Each scene shows the same named points in several views. A view is turned or mirrored, shifted and resized as a whole, has a little noise and may leave points out.

Scene 1
View 1
K407: [-15,  19,  23,  10,  17,  19, -22,  -6,  17,  -1,  16, -32,   0,  12,  -1,
  -9, -17,   2,  35,   5]
K917: [-17,  19,   7,   7,  14,  13, -11, -10,  17,   0,  26, -14, -10,  11, -13,
  -2,   1,  -4,  18,  -2]
K113: [ 17,  -6,  -2,  -5,   6,  -4, -21, -12, -15,   7,   1,  19,  -7,   7,  12,
  -5,  -1,  -7,  15,   8]
K266: [  5,  12,  43,   7,  14,  17, -18, -14,   5,   1,   4, -17,  19,   5,  13,
 -22, -30,   3,  40,  12]
K359: [  2,  13,  21,   5,  10,   2,  -3, -16,   9,   1,  17,  12,   4,   6,  -6,
 -10,  -4,  -2,  16,   3]
K500: [-18,   9,   9,  12,  17,  24,  -8, -18,  13,  -4,  29, -25,   0,   5,  -8,
 -16,   7, -10,  19,  -2]
K578: [  8,  13,   6,  -6,   3,   0, -12, -10,   7,   9,  14,   1,   1,  10,  -6,
  -2,  -2,  -4,  25,  10]
K892: [-11,  28,   3,   0,   7,   3, -23,   1,  21,   3,  17, -20, -15,  19, -12,
  11,  -9,   3,  28,   5]
K968: [ 16,  13,  13,  -6,  -3, -16,  -2, -13,   8,  11,  11,  29,   1,   8,  -9,
   1,  -4,   1,  15,  10]
K362: [ -5,  22,   9,   0,   7,  -1, -14,  -7,  15,   5,  16,  -3,  -8,  15, -10,
   5,  -6,   1,  24,   5]
K942: [ 28, -10,   4,  -8,   5,   4, -34, -12, -21,  13,  -5, -12,   8,   3,  24,
 -17, -12,  -9,  33,  20]
K768: [ 15,  10,   5,  -6,   1,  -4, -12, -12,   3,  10,  14,   6,   2,   8,  -4,
  -3,  -2,  -4,  23,  12]
K762: [  6,  26,  37,   2,   5,   4,  -6, -12,  22,   9,  13,  -9,  18,   9,  -6,
  -9, -26,   7,  39,  15]
K819: [  6,  11,  36,   8,  10,  16,  -4, -21,  12,   4,  19, -15,  26,   0,   1,
 -26, -15,  -3,  32,  12]
K716: [  2,  14,  -1,  -4,   7,   5, -43,   3,   1,   7,   1, -31, -15,  17,   9,
   6, -18,   1,  38,  14]
View 2
K762: [-23,  -5,   4,  12,  -4,  39,   6, -23,  -3,  -5,   1,  23,   3,   0,   3,
  21,  25,  -3,   2,  17]
K768: [-13,  15,  -9,   7, -19,  16,  -4,  -6,   3,   4, -18,  16,  20,   0,  -2,
   8,   8, -14, -19,  -6]
K500: [  4, -15,  -9, -31, -23,  27, -12,  -1,   2, -22,  -2,  -6,  45, -16, -14,
   9,  32,   3, -19,  24]
K266: [-22, -10, -15,  -7,   3,  35,  15, -25,   9,   0, -11,   8, -16,  -1,   9,
  18,  48,  -8,   3,  13]
K113: [-10,  20, -27,  -8, -21,   4,  -4,   2,  13,  17, -35,   9,  11,   5,   3,
   0,  12, -22, -26, -27]
K968: [-15,  15,  -1,   8, -27,  15,  -4,  -7,   0,  11, -12,  32,  23,   5,   7,
  22,  -8, -18, -15, -20]
K362: [-15,  -2,   0,   4, -20,  26, -19,   1,  -5,   2,   0,  10,  24,   4,  -6,
   2,  17,  -4,  -8,  -8]
K942: [-19,  27, -40,   6,   1,  10,   8,  -7,  19,   9, -50,   3,  -9,   1,   0,
  -9,  35, -24, -30,  -1]
K359: [ -9,  -4,  -4, -17, -23,  21,  -2, -10,   2,   5,  -8,  15,  22,  -1,   5,
  22,  12, -10,  -8,  -7]
K407: [-16, -19,  -6,  -6,  -4,  38, -12,  -6,  -1, -10,   2,  -7,   8,  -2, -11,
   1,  48,   3,   1,  13]
K578: [-12,   9, -10,   5, -19,  19,  -7,  -2,   1,   2, -14,  16,  23,   0,  -5,
   7,  12, -12, -17,  -4]
K716: [-23,   7, -20,  23,   1,  26, -23,   7,   3,   3, -17,  -9,  -2,   8, -18,
 -26,  41,  -8, -10,  -5]
K819: [-11,  -7, -12, -13,  -5,  33,  17, -26,   7, -10, -10,  14,   8, -12,   5,
  26,  32,  -6,  -8,  26]
View 3
K968: [ 17, -20,   1,   7,  -7, -17,   2,  38,  34,   3, -48,   4, -26,  18,   3,
  -5,   0,  -6,  33,  -3]
K362: [ 20, -28,  14, -15, -27, -14,  12,  -8,  12, -12,  -8,   5, -18,   4,  -1,
  20, -14, -13,   7,   2]
K407: [ -8,  -5, -10,  -7, -54, -11,  -3, -28,  -6, -19,  11,  21,  16,  12,  -1,
  13, -16,  -5, -18, -17]
K819: [-13,  23, -16,  24, -63, -22, -10,  13,  10,  -6, -16,  31,  22,  15,   6,
  -6, -18,   3,   5, -36]
K578: [ 10, -11,   7,   0, -23, -22,  -4,  11,  20,  -1, -23,   4, -18,  12,  -5,
   7, -10, -15,  18, -11]
K892: [  6, -31,   1, -24, -22, -14,   8, -25,   4, -22,   0,   2, -12,  -4,   3,
  21, -11, -14,  -6,   1]
K917: [ 26, -17,  20, -12, -55, -14,  18, -15,   7, -12,   1,  13,   0,  12,   5,
  18, -24,  -2,   5,  -3]
K942: [-23,  28,   6,  26, -21, -32, -52,  -6,  11,  25, -11,  -1, -30,  44, -40,
   2,   4, -37,  12, -29]
K716: [-20, -13,  -2, -12, -10, -19, -26, -37,  -3,  -3,  13,  -5, -22,  16, -23,
  20,   4, -35, -16,  -8]
K266: [-29,  17, -30,  18, -50, -14, -26,  -2,   0,  -1,  -7,  31,  22,  34,  -1,
 -11,   1,   2, -12, -31]
K359: [ 21,  -6,   5,   9, -43, -12,   7,  18,  20,   3, -24,  18,  -3,  27,   2,
  -2, -11,   7,  17, -12]
K113: [ 12,   0,  20,  12, -15, -23, -20,  11,  22,  25, -22,   0, -38,  52, -26,
   3,   6, -19,  30,  -9]
View 4
K768: [ 14,  24,  13,  -6, -10,  41, -17,  12,   8,  15,   8,  17,   2, -12,   3,
   9,  16, -51, -13,  -5]
K819: [ 28,  14,  28,  33,  16,  16, -17,  46,   1,  13,  39,   0,   8,  -1,  14,
  -1,  28, -65,   3,  27]
K407: [ 10,  -2,  26,  32,  14,  18,   6,  41,  32,  -3,  27,   5,  15,   9,  -7,
 -23,  49, -29,   7,   1]
K578: [ 19,  21,  13,   3,  -8,  35, -17,  11,   7,  18,  11,   5,  -2, -15,   6,
   8,  22, -58,  -8,  -6]
K762: [ 11,   0,  16,  30,  11,  34,  -6,  42,   8,  23,  51,   4,  11,   5,  -7,
  14,  30, -68,  12,  -7]
K917: [ 19,   3,  14,  19,  -7,  14,   5,  14,  37,   0,   0,  -7,  -3, -10,   7,
 -22,  53, -34,   0,  -9]
K500: [ 27,  10,  23,  28,   1,   2,  -1,  26,  38,  -9,   3, -11,  -5, -12,  18,
 -30,  56, -40,  -1,  19]
K968: [ 13,  26,   1, -10, -19,  38, -19,  -6,  -5,  35,   3,   2,  -4, -18,   5,
  17,  10, -59,  -4, -28]
K359: [ 19,  19,  12,  13,  -8,  14, -14,  12,   2,  26,   6,  -6,  -2, -12,   9,
  -5,  25, -54,   5,  -4]
K942: [ 16,  46,  42, -22,  13,  48, -29,  29,  -5,  -5,  15,  51,  23,   9,  -1,
  -8,  -6, -27, -23,  28]
K362: [  8,   8,   7,   6,  -7,  30,   0,  11,  25,  11,   8,   3,   2,  -6,  -8,
  -3,  39, -40,   0, -22]
K266: [ 14,  13,  37,  32,  24,  17, -15,  54, -10,  16,  47,  10,  23,  17,  -5,
  -9,  21, -43,  16,  19]
K892: [  2,  -6,   7,  10,  -6,  37,  11,  16,  44,   0,  12,   9,   2,   0, -15,
  -8,  52, -27,  -1, -31]
View 5
K819: [ -8,  18,  15,  17,   1,   8,  -8, -13,  -8, -25,   9,   4,  22,  16,   8,
   3,  -5,  15,   5,   9]
K892: [ -5,   1,   7, -10,  11, -13,   9,   3,  -8,  -2, -15,   1,  12,  12,  19,
  18,  -4, -18,  18,   2]
K762: [-10,  21,   9,   7,  15,   1,  -6,   3, -16, -13,   4,   4,  27,  15,   7,
  -3,  -8,   5,  11,   9]
K113: [  4,   1,  10, -15, -20,  24,  -9,  14,  -1,   4,  -2,   3, -26,  13,  11,
  -4, -11,  -4, -14,   9]
K917: [ -5,   1,   7,   1,  -5, -12,   8, -11,  -6, -14,  -8,  10,   6,  10,  13,
  25,   5, -14,  15,  -1]
K362: [ -6,   4,   4,  -8,   2,  -5,   5,   3, -10,  -5,  -7,   7,   3,  10,  13,
  11,  -3, -13,  10,   4]
K578: [-5,  7,  7, -6, -2,  7, -3,  3, -7, -3, -6,  8, -3,  7, 16,  6, -6, -4,
  4,  2]
K359: [ -6,  11,   3,   2, -11,   6,  -2,  -4, -11, -13,   5,  15,  -1,  10,   6,
   6,   1,  -3,   2,   3]
K768: [-7,  7,  8, -6, -3, 13, -7,  5, -7, -3, -4,  8, -8,  6, 17,  5, -7, -1,
  3,  2]
K716: [  7,  -5,  22, -11,  10,  -3,   7,   7,   7,   3, -22, -18,   8,  23,  22,
  12, -16, -12,   6,  14]
K500: [ -4,   2,  15,  10, -10,  -8,   6, -25,   0, -26,  -4,   8,   8,  12,  14,
  29,   6,  -3,  13,  -1]
K942: [  9,  -2,  30,  -4,  -6,  27, -10,   3,  13,  -3,  -6, -17,  -7,  22,  21,
  -1, -20,  13, -11,  16]

Which points are out of place in each view (at most two, in the order of its rows)? Write - if all are in place.
view 1 | -
view 2 | K500
view 3 | K362
view 4 | K578
view 5 | K113
